Each row is a point on a tangle of strands that fork and nearly touch. The rows are in no order.
Two points are linked if the straight distance between their rows is under 85.4. Some points are linked to none.
k_414: [ 22   9   3 -28  21  10 -14   4 -20  18  28  22  20  -4 -15 -12 -13  11
  15  16  -1   3  -1  59  31  -6 -38  -8   1 -16   2]
k_384: [  0 -25 -15  19   0 -23  -9   7 -12 -15  -2 -21   0 -17  10  -4  21  -2
 -17  -9   6 -26 -21 -16   8   9  39  42  15 -11  13]
k_629: [-23  -9  32   5  10  -5 -21 -18 -11  13 -14 -38  -5   8  15   9  27 -14
 -21  -7  11  10 -18 -14 -17   0  -4 -16  -7  11  24]
k_860: [  5  -2   2  22  35  -2 -32  -3  11 -17  25  -7  -9   5 -11  21  15   3
   6 -28  10  -2  26 -18   1   7 -27 -45  -8   8  22]
k_435: [ -9  -9   4  -8   1  30  -9 -41  16  26 -14  42  21  -7 -15   3  27  -7
 -16  31 -16   4 -37 -11   9   7  40  53 -11 -37 -37]
k_631: [-17  18  36  -5   7  18   3   3 -30  52 -15 -16  -6   9  19   4 -14  11
  -8 -36 -12  14   1  18 -13   4  -9 -35 -30  15  23]
k_990: [ 17  15 -23   3  -3 -18  33  39  42 -30 -10 -12  -6 -15  -5 -18 -15  24
  15   8 -23 -12   4  -6  19  12  12 -15   5  19 -15]
k_177: [ 15   8  27   3  -2  29   6 -48   9   1 -42  16   7 -13  14  16  17 -19
 -16 -13  11  25 -36 -30 -15 -21  19  35  -2 -26 -38]
k_352: [ 12   5  14 -26 -11  25  -3 -14 -11  15 -18 -12   7 -22  16 -19 -33   1
   2 -28   7  -2  -6 -29 -15 -16  31  -8  23  -6 -13]
k_497: [ 12  -6  23  -2   4  27  -4   9 -17  30  33   6 -23   1 -10  -3 -12   7
   9 -11 -16  -6  24  52  27 -19  -8 -26  16  10   9]
k_438: [  5 -21   6 -18  -4  13   9  -1  16  -5  13  -9 -18 -29   8 -19 -26 -10
  -6  16   9  24 -12 -24  -8 -26  -1  10  25 -18 -24]
k_959: [ 10  11 -19  38  33 -24   5   7  30 -32  22  18  12  -2 -18 -17  -2   4
  27  31 -21  -4  -6  41  26   1 -48 -13 -16   1   8]
k_719: [ -3 -12 -10  12 -40  -8 -15 -26  15 -31  -5  24  29   8  23  10   3 -25
  -1 -18  18  11  20 -51 -57 -17  -6 -17   7  20  12]
k_364: [  2  -8  18   1 -24  20 -40 -12 -28  12  15  -8 -13  29  21 -11 -26 -10
  20 -22  21 -12  -2  42  -6 -28 -24 -47 -12 -29  25]
k_147: [-13  31 -19 -57 -42  26  12  -1 -12  32 -12  29  29  10  -6   3 -17   8
   6  22  18  11  10  11 -22  13 -34  26 -19  20  -4]
k_588: [  8 -24   8  -7 -10  -8 -10   0 -26   4  -4 -38 -18  -9   7  -8   8  12
  -5   4  12 -39 -12   3  21   4  24  16  19  -6  -6]
k_295: [ 28   3  -8  -8  16   0  20  25   1 -30  27  -2   0 -12 -19 -21  16 -17
  15  -5 -21  -1  18  20   6 -20 -13 -20  17  15 -10]
k_899: [-25 -31  20  20 -18  -3 -41 -33 -27  25 -13 -15  -8  24 -20  11   2 -29
 -21   2  15   9  14 -12 -18 -19 -42 -42   7  -9  10]
k_612: [ -2  -1 -14  -2  10 -23  37  19   1 -17 -11  28  -4   1  -3   8  32 -10
  -7  21 -28  35 -21 -20  -9 -14 -10  53   2  11 -30]
k_836: [ 24  25  -2 -16  22   4 -12  10  16 -15  14 -10  28  -3   9   1  -2  18
  15 -20   7  -4 -12   9  14   6 -43 -28   9   9  19]
k_494: [-32  10  22 -16 -17   0  15  -8 -29  33 -21 -17  14   7  -5  13 -14  26
  13  -5   0 -25  24   5  19   7  23   9  15  18 -21]
k_154: [-20  24  20 -19  12  -1   9  17 -15  18 -13 -22 -12  24  11  12  -2  29
   0 -42  -1  -1  -7  12 -12   6   2  -4 -27  13  15]
k_854: [-13  -3  11  15  29 -14   2  24  16 -30  14 -17 -13  -2  -7  12   2  10
  12  -1 -13 -20  14  -7  -8  -4  -4   1  11  14   8]
k_722: [ -1  -5  15  35   1   3 -33  -4  29 -16  37   3 -22   3  28   8   1  18
  28  19   2 -32  20  13   5 -22 -25 -20   9  16  24]
k_70: [ -8  11  15  -7  15 -12 -14 -18  13  -4 -19  -7  12   4   7   3  36   7
  11 -26 -11 -20 -14 -32   2   9  43  12  -3  -5 -13]
k_878: [-16  32 -44  29  14 -46  36  46  -9 -30 -24  17  11   3 -21 -19  39 -27
 -27  24 -24  16  -5  -6  13  22   3  -6  -7  15   8]
k_603: [ -8 -16  21  23 -12   6 -47 -21 -25  26  -5 -23  -8  22  12 -13 -10 -24
  -1  -2  14   6   6  15 -12 -26 -36 -61  -5 -22  18]
k_759: [  0 -17   9  17 -50  10 -36 -17 -21   8   0  -6 -10  19  35  -6  12 -57
  -4  -2  28  -6  18  -3  -6 -47  -2 -44  22 -10   1]
k_803: [ 12  12  -5   9  26   2  12  42   4 -12  24 -13 -22   4  -6   3 -12  31
   1   3 -24  -9  10  37  17   6 -11 -31 -27  18  27]
k_12: [  6  -8  28  43  28   7 -43  -5  23 -17  39  15 -27   6   8  11  -5  14
  18  24  -1 -13   2  35   2 -20 -11 -27 -11 -19  30]
k_441: [ -8 -11  20   3  20 -11 -17 -14 -16 -13 -14  16  10  17 -28  33  48   1
 -30 -22 -21  -4 -13  -6 -17  21  44  18 -23 -11  12]
k_808: [ -7 -15  10  41 -12  -4 -51 -14   3   0  22  21   7   3  24  12  23 -16
   0 -14  13   7  27 -14 -19 -40 -31 -58  -6   6  37]
k_777: [ 15  18 -28 -16  -2 -14  22  24 -21  18   9  27  -6   6  15 -33 -14  11
  18  44  -9  29 -25  21   6   6 -52  23 -14 -11 -16]
k_477: [-19  -1  37   9   4 -18 -22 -20 -16  16 -39 -31  -3  16  25   6  40   1
  -4 -24  -3 -12 -21 -15   4   1  31   4  -3   3  16]
k_748: [ -1  11 -17  40   1 -37  37  36  19 -34 -13 -21  -2  -7  -9 -11   5  13
   2  15 -27 -30   8   8  30  15  13  -8   6  28  15]
k_599: [  3 -13  -1  30  15  11  -6  -9 -13  53  17 -18 -27 -18 -22  30  -4 -14
 -35 -12  21  -5   1 -16  29  31   2 -20  -3  -4  31]
k_963: [ -6   4  -4 -11  44 -12   0  19 -13   3  12 -12  -6  -2 -22   6  19  -6
 -13  -6  -7   6   0  -5  10   8  -9   5   3   8   0]
k_951: [-12   4  15 -14  -6  -5   1 -36 -11  26 -36   4  24   8 -16  -1  21 -31
   0 -19   5  13  -7 -19 -12  -4 -26  22  17   8 -28]
k_242: [ 11  38 -21 -65 -18   8  20   9   4  17 -28  19 -12   4   8 -10  -3  32
  -7   6   4  12  -9  -4   0  25  24  33 -11  -5  -9]
k_807: [ 21  18  -6   3 -12  16  -4  16  14 -23  11 -10  -3   7  30   2 -22  28
  36 -38   0 -30  27  -1  -1  -9 -10 -35  15  19  11]
k_520: [  4  -9  -7 -28 -34  42   9 -10   2  30  -6   3   9  -3  18 -15 -66 -19
 -17 -25  34  25 -12  -4 -26  -1  19  -6 -14 -13   1]
k_761: [ 14  17 -10  -3  11   5  25   7  48 -50 -23  18  30  -7 -15  18  27  -9
   9   6 -28   2  16 -12 -16  14  17  30   4  10 -41]
k_521: [-22  23 -21 -32   4 -15  -2  49 -33  40   3  10 -10  20 -12 -11 -16  27
  -9  23 -12   8   8  30  10  30 -13  17  -7  -2  19]
k_707: [-42   0   3  -7   1 -16   5  -4 -17  46   2 -34   2  10  -2   8 -14  -4
  -8  12  30  -4  10  15  27  32   5  19   3   5  14]
k_272: [-26  -5  -1  -8  -2 -13   6  32 -30  50  24   5 -23   9  -7  -6 -30  26
 -10  31  -5   3   6  43  31  16 -12  -5 -32 -12  20]
k_791: [-10 -26  13  18 -10  -9 -35   0 -21 -23   6 -20 -31  12  16  14  25  -3
  -5  -4  12 -16  16 -20 -20 -28   4 -26   7  -8   0]
k_992: [ -4 -21   8  10  11  23  -9 -28  34 -40 -11  30  10 -30   1  -6   4   9
 -13  -3 -17  24  10 -39 -30   0  54  15 -18 -15 -19]
k_786: [-12  -8  -2  29 -17  -6 -33 -22  15 -24   9   0  14  16  22   0  12 -16
  15 -15  19  -9  33 -38 -34 -17 -33 -33   3  20  15]
k_825: [  4  -4 -14  56  36   1 -13  15  22 -20  23 -13 -22  -7 -22  37  10   7
 -16 -10   7 -17  29 -12   7  31  -9 -28 -10   6  35]
k_313: [  6  12 -19  17  30 -11  19  17  37 -33   5   2  26 -10  -7   0  -1  -3
  19  32 -20  -2  11  17  10  20 -56  14 -11  24 -16]
k_198: [  9  23  11   9  14  19   8 -32  30 -28 -16  16  23  -9  14  -3  -3 -18
  24 -18   5  -6   6 -37 -42   2  41   5   7   0 -16]
k_165: [ 17  30   2  -6   3  16   1  -7  11 -19 -11 -12  31  -1  25  -8 -21  -3
  25 -27  14  -8 -13 -15 -45  -7 -13 -11   6  21  14]
k_504: [ 24  20 -45 -28 -32  -1  25  35  19  -1  14  40   4  -9  -3 -47 -20  20
  13  15 -20  30  -7  15   6 -11 -23 -25 -30  -6   3]
k_846: [ 32  36 -30 -24   5  -1  17  15  -7  14 -42  22   5 -10  -2 -15  16  -3
 -11  41  -5  20  -5  -8  35  39  18  38  14  -8 -45]
k_794: [  8  16  -4 -25  19  10   9  -5  -7  15  17   3  22 -11  28  -6 -10 -12
  18  -1  10  28 -26  -1  -5  -2 -47  22 -10  -6 -22]
k_241: [ 28  10 -25 -18   8   1  13   2   6 -12 -27  25  19 -19 -11  -9  43  -5
 -14  20 -22  15 -15 -15  22  23  25  35  -5  -8 -50]
k_913: [  5  34 -16 -44 -15   2  23  20  25  -3  -7   4  -5   7  10  -2  -3  35
  11 -23  -6   2   1  -2  -9  10  23  16 -29  11   2]
k_406: [ -6  27  30 -20   9   2   7 -37  14  17 -20   3  10  10   3 -10  20  -3
  13 -17  -7 -17 -26 -14  -7  -8  49  19   4 -32 -24]
k_714: [  9  -8 -16  23  15  -6  34  -7  39 -41 -16  11 -18 -26 -13 -25 -11  11
  -4  20 -22  13  -6 -39 -11  -8   9  15   3   1 -34]
k_522: [ 22   4 -12  27  54 -16  -7   6   5 -10  38  13 -13  -5 -28  -6   2   5
   7  16  -8   3 -17  45  28  -2 -31 -10 -10 -16  20]
k_73: [-25  -7  17  32  12  -4  -5 -22 -22  48 -27 -35 -10  -3 -21  24   1 -18
 -37 -11  21  -7   0 -11   7  32  20   1 -14  -1  23]
k_490: [-47 -11  29  21   1 -10  -4 -33 -20  18 -32 -42  14  14 -24  32  -7 -19
 -19  24  19 -15   8   0   6  16  26   0 -10  11   2]
k_423: [ 15  32 -23  -5  33   3  27  18  19 -35   0  -6   8  -3   4   1   3  -3
  17   7  -2   6   1   1  -8  14 -32  22  -3  17 -30]
k_539: [-25 -15   7 -18 -45  14  -4 -30   8  19  -2 -40  13  11   7   0 -42 -13
  18  21  32  -2   6   9  17  -9 -18 -18  15 -12  -1]
k_706: [ -8   1   5  28  37 -17  -5  22 -15 -13  -7 -22  -3 -10  -3  14  18   6
 -23 -14   4 -27  -5  -3   0  17  42  23   1  -1  27]
k_944: [ 38  35 -31 -29   1  11  31  11  -4  12 -23  16 -10 -16   9 -13  -8   6
  -2  21   7  38   0  -6  16  31 -16  26   4   6 -48]
k_867: [-13  -6  -2 -35 -72  32  18 -12  -3  44 -22   4  24  -6   0  -1 -23   4
  -2 -27  17  -6  18  -2 -18  -9  10   3 -28  31   2]
k_830: [ -7  10  11 -27  -6   9  -4 -19 -22  32  23  12  25   4 -17   2 -35  17
  16  23  18 -11   7  49  19 -10 -42 -10   3   4   8]
k_296: [ -1 -11  -9 -16 -10 -12   6  18  -4  16  27 -17 -38   9   3 -23 -29  26
  24 -16  -3 -13  -9  15  10 -12  -2   3   5 -14   2]
k_970: [  8  12  -6   5 -26  12  -9   2  -4   6  -7  -5  28  16  34 -21 -36  -7
  21 -46  17  -7 -12  -5 -47 -11  -7 -27 -17  13  30]
k_164: [ 11  17 -17 -47 -18  16  19  29  -9  20  21  11   1  -7   0 -29 -44   8
  15 -19 -12   7  17   5  -2 -14   7   0  13   3 -14]
k_824: [ 10 -15  -6   9 -51   1 -30 -11 -10 -13 -22  -2   6  -2  48  -3  16 -47
 -19   4  17   2   3 -44 -22 -48  22 -33  10 -11  -1]
k_82: [-40   5  12 -12 -13  -2  11  10 -26  53   0 -23  -1  11   4  21 -26  35
  -2  -8  10 -11  17  20  31  21 -12   0  -2  14   8]
k_933: [ 18   7   0  -2  15   6  -2  20   4 -16  38  17   1   4  -6  -4 -17  37
  22 -11 -14  -9   9  55   2  -8 -23 -27 -43  -6  29]
k_385: [-23 -20  21   8 -23  12  -3 -19 -15  24  20 -27 -31  21 -12  14 -30   8
  21  15  23 -23  22  44  31  -6  -9 -13  13   4   1]
k_16: [ 14   0  -6  23  37  -1   7  33 -29   7   7 -27 -23 -19 -10  10   1  18
 -36  -9   4 -19   1  21  24  18  26  -5   2   8  37]
k_875: [  7  -7 -33  50  35 -10   8  24  21 -17  21  -2 -18 -18 -45  27   4 -12
 -34  -5  -9  11  21 -10   1  32   8  -3 -20   3  30]
k_908: [-25  -5  32  33  -9  15  -4 -32  -7  27  14 -30   1  11 -19  30 -30  11
   5  24  29  -3  22  23  22  -9  -9 -50 -11  14  13]
k_41: [ 17  16 -22 -16   7 -18  29  34   1  -1  10   8  -1 -13  -9 -40  13  -8
   7  24 -27  17  -4  14  20 -10 -21 -16  15  14 -12]
k_64: [-11   6   0  -9  27 -11  -1  -9 -31  15 -18  10  17   4 -38  10  34 -10
 -13  13 -15 -18   4  10  14  32  39  40  -5  -1 -28]
k_523: [ -4 -33  19  11   2   0 -28 -14 -25  13  16  -5 -35   7 -30  23  21  -3
 -23   1  13 -20  17  10  23 -12  -6 -12  32   1  16]
k_659: [  8   4  -7  -5  13  -4   3  19  33 -53  -3  -7  24   2 -20  16  23 -19
  16 -24 -18  -1  39  -9 -14  12   2  -6  13  15 -19]
k_984: [  4  41 -25  -8  30 -34  12  29   9  -5 -24   0  15  10   3   0  33  -7
  -1   2  -8  -4 -10   7  21  31  48  38   5 -12  -5]
k_246: [-18   0   6 -22   5 -13  23  10  20   2   2  -9 -14  -7   4 -15 -11  -2
   1  13  -9  16 -21 -20  -9 -11  16  35  11 -13 -22]
k_433: [  0  -3 -17   4  13 -22  15   9 -26  20  22  19  -9   6 -15 -27 -10  -8
  11  54  -5  15 -20  44  25 -10 -52  16  -3 -16 -11]
k_388: [-19 -54   6  -4 -50  -9 -27 -46 -18  -7 -30 -18  22   2 -11  14  16  -7
 -11  20  13 -20   1 -21   4   5  16  11   5  -5 -20]
k_922: [  2  -6  36  -4   9  17 -13 -12 -27  31  16 -11  -9  -2 -12   3   0  -9
  -3 -11   6 -10  22  13   7 -10 -13 -35  21  15  12]
k_737: [-15 -21   5   8 -14 -18 -33  -3 -15 -57 -16 -12  -3  19  13  32  29   1
 -12  13   8 -20  -5 -33 -33 -13  21   9  -5 -13  -4]
k_411: [ -1 -51   6   5 -28 -15 -26 -29 -37  -3  -8  -4  -4  10 -24  23  30  -4
 -30  -3  18 -21   7  -9   5   8   6   0  14   0  16]
k_448: [ 12  11 -17 -10  13 -19  29  21  18 -10 -15   0 -12 -24   1 -28  -9  17
   1  16 -22   1 -20 -25   9   3  30  22   6  -4 -17]
k_553: [  6  -9  17  -1 -23   8 -11 -41  13 -15 -46  13  22   6  17   8  28 -27
 -11 -19   5  23 -24 -40 -45 -21  10  15   9 -14 -13]
k_96: [ 13  -1 -18 -23 -31  -8  16  34  18  11  35  37 -11   2   0 -34 -22  28
  27  -3 -24   3 -11  35  19 -28 -19 -13 -25 -11  13]
k_156: [-16  24  -9 -33  24 -17   8  21  -8  17  17   0   0   8  20 -15  -3   2
  13  25   6  26 -18  18  -5  12 -28  31 -26  -4  -9]
k_99: [ 13   7   2  17 -24   0  -8  -6 -27  12 -27 -19   6  15  42 -30 -13 -19
  21 -46  14 -14   3 -23 -37 -15  14 -34   4  10   5]
k_157: [ 13  -7   8  24  28  -4 -25   5   2   5  35  -1 -40   6  -8  -6 -14  19
   7  13   5  -8 -24  53  18  -7  -7 -16 -20 -24  36]
k_697: [ 22 -35  -5 -15 -19   0 -10 -26  16 -40  -6  31  12 -11  -2  11  18  23
  -6 -12 -16  18  -9 -41 -29  16  30  18  -6  -5 -15]
k_750: [ 26  11   8  26  20  38 -21   5  -8  19  28   5 -42   2  10  22 -11  33
   9 -27  -4  -3   6  27  29  13 -11 -53 -13 -11  20]
k_622: [  7  11  15   7  18  27  16 -27  25 -22 -15  19   4 -18  16   8 -14 -25
  -4 -14  18  32  -8 -40 -41 -16  20  29   0 -11 -32]
k_648: [ -3  33  -3 -11  29 -18   7  17 -17   9 -24 -18   6   3   2   6  18   5
 -18 -18  12 -14 -17  16   9  28  34  33   3   2  17]
k_119: [ -7  25  -2 -41 -49  13  23 -18 -14  32 -24   4  43   7  -8  -2 -20   8
  13  -3  17  -9  22  16 -17  10   1  -3 -16  39   3]
k_987: [ -2 -10  22  -4  16   7 -17 -15 -12   8  17 -20   9  -5  10  -4  14 -17
   3  -8  13   5 -10  -6 -17 -16 -31 -18   9  10  20]
k_665: [  5 -12 -14 -42 -53  40  16   2  -2  24  16  19  15 -11   2 -11 -43  -6
  -5 -16  19   1  -2   8 -17 -12  -6   5 -24   7   8]
k_337: [ 20   3   9  25  -3  38  -7  10 -19  -2  27  17 -24  13  32  14 -11  24
  25 -53  -1   2  16  44  12 -15 -24 -50  -2  -2  27]
k_260: [ -9  -6  23 -21   4   0  -8 -34 -16   8 -29  25  32  17 -24  22  53 -11
 -11  -9 -17  -9 -16   0   0   8  25  32  -5 -10 -16]
k_856: [  4 -21  10   6 -49  28 -15 -14 -17  26   3 -17   5   6  41 -15 -30 -53
   2  -8  28  -9   9  -9  -1 -26  12 -31  27 -11   6]
k_413: [-13 -36  -2  17 -12  -5   7  -2  47 -38  31  17   6  -6   3   9  -6  -8
  16  22 -12  11   7 -16 -25  -8 -44  25   1   9  -3]
k_636: [  6   2   6   5  -2   7 -21  -5  35 -16  30 -10  -5  -2  28  -7 -22  13
  26   3  16 -10  -9  -9  -6 -29 -21 -14  14 -10  16]
k_724: [ -4 -43   1 -11 -11   4  -4  -6  17 -22  40  -3   6  -6  12   7  16 -21
   1   9  -3  32 -14 -11 -19 -26 -39  23   3 -12  -5]
k_18: [-20 -18  16  18   0 -16 -33 -10  -7 -42 -12  11   3  27   4  43  39  18
  -8 -16 -15 -25  -8 -17 -32   3  43  13 -20  -4  13]
k_802: [-13 -34  -9   6 -20 -12  13  -8  32 -43   2  17   3  13 -17  27  -5   2
  -1  15 -23   0  11 -19 -34  24 -28  38   9  18  -9]
k_77: [-20  20   3 -18  -6 -17  24  33   4   9   0 -18 -24  16  31   8   3  40
   7 -24  -5 -10 -13  13  -2  14  28  23 -21   8  15]
k_248: [ -7  29 -29  12  20 -39  26  33 -33  10 -33  21  -9   8 -19 -20  44 -29
 -26  37 -20  17   5  14   9  29  22  26   9   1   1]
k_826: [ 36  15 -17   6   0  30  13   3  49 -36   8  -4  15 -24  11 -11 -38   8
  17   1   0 -18  33 -19 -14  15   4 -14  15  27  -9]
k_549: [ 17 -10 -10   7  -7  11 -11 -14  43 -47  -4  13   9 -23   1   2   1  12
   7   3  -1 -16  31 -49 -15   3   5  -3  20  12 -11]
k_123: [-23 -26  16   0 -15  -6 -20 -35 -24  17 -37 -10  15  20 -22  -1  12 -29
  -7 -18   2   7  10 -26 -28 -11 -23  -9  16   5  -4]
k_485: [ 17 -24  -2   1   3  -6 -20  -1   3   1  25   7 -34   2 -28  -1  26  -6
  -2   2  -2 -12  -5  11  25 -22 -11   7  45   0  13]
k_192: [ -4  -6  37  15  -8  36 -31 -17 -15  40  25  10 -39  19  -6   9 -20   9
  17   2   4  -9   8  65  29 -14  -3 -20   0  -3  15]
k_529: [ 13  13  -6 -10  25  22   0 -24  16   7 -17  36  10 -23 -10 -19  19   9
 -15  20 -26  19 -21 -10  17  19  45  36 -19 -26 -44]
k_785: [ 25   1  -7  29  23  20  -7  11   7  44  34  -4 -32 -18 -18  32  -5   7
 -14  -9  -2  -1  -7  11  48  29  -1 -36  -7 -20  21]
k_600: [ -7   7 -33  24   1 -47  40  26   8 -30 -11  30   1   0 -27   0  32 -11
 -16  19 -29  31 -18 -18   7   1 -26  20  -3  25  -3]
k_850: [ -5  22 -30  10  54 -31   7  48  -2  -3   6   1  -2   2 -30   8  14 -17
 -29   8 -12  28   7   6  14  25 -14   6  -2  -3   7]
k_660: [ 10  -8   8  -4  -6  28 -13 -13  27 -18   9 -18   0 -23  37 -10 -31  -8
   0  10  27  17 -21 -23 -14 -29 -10 -10  22 -17   7]
k_347: [ 21  -1   3  -4  31   4  -4  -6  -9  -4  39  17  20 -14  16 -17  -4  -2
  21   8   6  14 -15  30   2 -21 -46   2  -4 -14  -7]
k_266: [  2  -5  10   8  21   8   8  31 -24  25  23 -23 -36  -1  12  17 -11  31
 -23  -7   0 -10 -11  31  20   9  -4 -15 -12   5  35]
k_363: [-12  -6   3 -18  -4   0  22 -14   8  12 -27   7 -12  -7   7 -10   1 -16
 -19  45  -4  23 -25  -9   2   1  38  57   5 -21 -44]
k_244: [-18  -6  17  25   8  -7 -35  -1 -13  23  18 -17 -20  14  19   8 -13  34
   5 -30  21  -6 -14  12  27   0 -28 -33  -4 -23  36]
k_559: [  2  -4   5  17  19  16  11  -8  30 -41 -13  13  -9 -34   2 -24 -37  13
  -7  11  -5  12  22 -24 -27  -1  40   0   0   1 -20]
k_725: [ 20  24 -28 -31 -29 -12  46  32   4   4  -3  20 -16  -8   2 -55 -12   9
   6  16 -25  28   1   2   3   5   3 -22  -7   8 -15]
k_506: [ -4  28  -8 -42  -5  -3  19  -9 -14  29 -26  -5   9   2   3  -1 -12   6
  -4  23  23  -2 -11   0   3  24  13  39   8   0 -18]
k_469: [ 14   9   4   1 -16  27   4  26 -23  -3   9   3   4   9  33   4 -12  25
  19 -66  -3 -11  19  16  -3 -14  -9 -36   1  12  13]
k_633: [ -6  -4 -24   2  27 -21  20   8 -34  12 -11  17  -2   0 -37  11  36 -30
 -31  18  -6  13  15  14  10  39  11  50  -9   2 -13]
k_218: [-15   5  -5 -25 -32   8  15 -35  -3  26   7 -11  28   3  -9   0 -38   8
  19  25  36  -4  -4  15  11  -6 -40   0  10   9  -6]
k_39: [-22 -28  11 -15 -20  11  -5 -40   6   3 -32  -1  17  -9  -8  14   8 -19
 -19  37   3   5 -26 -21   8  12  39  50   6 -27 -40]
k_753: [ -3   4  -1  -9 -10 -18  10  37 -14  29  28  32 -12   9   1 -27 -12  37
   6  15 -28   8  -6  53  39 -10 -23 -17 -23 -12  27]
k_255: [  7 -37   0  -7 -15   0  23   4   1 -21  12  19  -5  -5   1  16  14 -15
 -12   7 -11  39 -17 -15 -16 -20 -26  44  -1  -2 -33]
k_496: [ -7  18 -17   9  23 -27  17  21  39 -41 -23   9  25   3 -23  19  44  -1
   1   6 -29 -12   1   1   9  25  37  35  -1   3 -12]
k_604: [-14   1  25 -24 -19   8  -3 -16 -11  37 -26 -15  21  -9   5  -4 -11   2
   3 -23  -2 -17   4 -22  11  -8  16  -1  35   9 -20]
k_436: [-10  -5   5  19 -33 -12 -39 -17  -6 -36 -32  -2  13   8  41   9  26 -10
  -8   5  12 -26   4 -48 -44 -35  21 -25 -11   1 -10]
k_234: [-11  27 -33   3  36 -34   5  50 -17  20  13   8  -2   8 -17 -24  -9   8
  -8  26  -8  23  -5  26  25  20 -20   3  -4 -10  21]
k_792: [ 21 -11  14  22  38  15 -31  -4  10  22  44  15 -18 -19 -22  19   1   3
 -11   1  -6   1  -7  -5  21   5 -15 -37 -18 -26  19]
k_576: [-17 -14  -4  37   5 -25  16  19  31 -30  -8 -13  -3  -4 -17   3   3   2
   0  25 -28 -33  11  -7   0   8   1  25  17  31   9]
k_239: [  5 -13  -9   5  16 -10 -20   5   8 -47   4   0  -1   8 -36  27  30   5
  -6 -32  -5   5  31 -21 -17   8 -16 -24   1  14   7]
k_784: [ 23 -26 -22  28   9 -24   7  17   1 -17  17   4 -25  -7 -38  -6  35  -8
 -16   3 -16 -12  -3  21  32  -4  11  -1  29   7  23]
k_308: [-42 -29  26   7 -32   0  -8 -34  -9  -7 -36 -44  25  14 -17  26   1 -26
  -2  29  14  -8  18 -13   6  -8   3  -6  10   5  -5]
k_526: [  0 -18   8 -23 -56  44   4 -23  -5  25  -5 -29   0  -2  28 -15 -55 -23
   3  -1  27   3   1   0  -3  -9  11 -30   9 -13  -2]
k_10: [  2  -5  22  20 -17   2 -21  -6 -45  -3 -15 -25 -16   9  41 -10  11 -12
   9 -24  17 -29  16  -9 -23 -26  10 -42  -4   1  -2]
k_541: [  6 -21   7  -2 -23   1  -8 -25   9  -9  -6  14  22  -8  22  -2  17 -34
   0 -38   6  13   1 -47 -37 -14  16  -7   9   6  -1]
k_120: [-17 -24  12   3  21  -8   2   3 -24  18  32  -1 -20   3 -30 -11 -12 -18
  -9  39  -6  12   0  42  11 -14 -26   1   6 -14  -5]
k_637: [ 25  40 -13 -11  19  22  28  -3  29 -24  -4   8  21 -12  20   1 -30   0
  18 -12  14  19 -15 -14 -30   1 -11  14  -6  17 -18]
k_293: [ -2 -12  -6 -18  13 -10  -3 -10  -5  -9  -4  -4   5   0 -16  14  27 -14
 -11 -21   4   9  -8 -30  -2   9 -14  28  17   3 -13]
k_723: [  5  20  14   2   2  15  -5 -16  29 -17 -13   3  16 -12  25  -4   8  14
  34 -36 -13 -15   9 -39  -9   9  57   0   0  -5 -28]
k_499: [ -5 -36 -25  25 -13 -25  14   3  16 -57 -12  -9  -4   1  -6  12   9  -9
 -11  20  -3  -3 -29 -24 -25   8  14  54  -1 -16 -12]
k_115: [ 21  11   0  21  14  10  11  34  28 -28  31   4   6   0  -5 -18 -11  -9
  33   4 -30  -8  25  36   7 -20 -19 -39   9  21   9]
k_54: [  3  -6  10 -15  -7  14 -16  10 -15   1  34   7   4  16   7  -9 -28  19
  21 -34   8 -10  -9  35 -13 -24 -27 -26 -32 -17  25]
k_738: [ 15 -26 -15  -4 -20 -15 -18  -5  16 -38   4  18  -5  -5  -4   6  25  20
   4 -17  -2  -8  13 -49  -8  -3  20   0  17  -8  -7]
k_950: [-12  31  -1 -28  -2   4  18 -32   7  38 -31  19  -3  -4   7  -4 -13  13
 -14  41  19  10 -14  -1   9  24  48  44  -1 -24 -34]
k_772: [-30  -2  10 -20  -8 -15   4 -27  -5  27 -28 -34  14   6   4  13   7 -22
 -15  18  30  -1 -18  -4  12  17   7  42  14  -1  -5]
k_698: [ 16   8 -20  43  17 -33  20  45  14 -21   8 -14 -20  -1 -27 -11  10   5
  -8   2 -23 -11  -6  28  41   0   1 -22  17  12  25]
k_999: [ 18  19   2 -38  -4  32  26   4  -6  19  -6  13   8 -24   0 -22 -43   0
  -8  -9   1  17   1 -16 -17 -10  32  12  19  -3 -28]

A fork is a point with three links. Follow the links from the first point to the second and name the forks in between, in order.
k_549; k_385: k_448 k_748 k_523 k_922
k_922; k_631: k_523 k_748 k_448 k_246 k_363 k_506
k_123; k_722: k_963 k_748 k_448 k_246
k_477; k_970: k_922 k_523 k_748 k_448 k_246
k_272; k_494: k_963 k_748 k_448 k_246 k_363 k_506
k_761; k_603: k_706
k_803; k_784: k_963 k_748
k_990; k_177: k_748 k_523 k_922 k_70
k_448; k_497: k_748 k_523 k_922

Follow the links from the first point to the second, and from the first to the third. Name the last point that the two ways share.
k_633; k_157; k_218: k_737
k_951; k_772; k_559: k_448
k_631; k_697; k_722: k_246
k_504; k_70; k_352: k_748
k_347; k_436; k_119: k_526
k_10; k_497; k_164: k_246
k_899; k_784; k_999: k_748
k_933; k_723; k_385: k_922
k_786; k_490; k_123: k_523
k_913; k_308; k_908: k_523
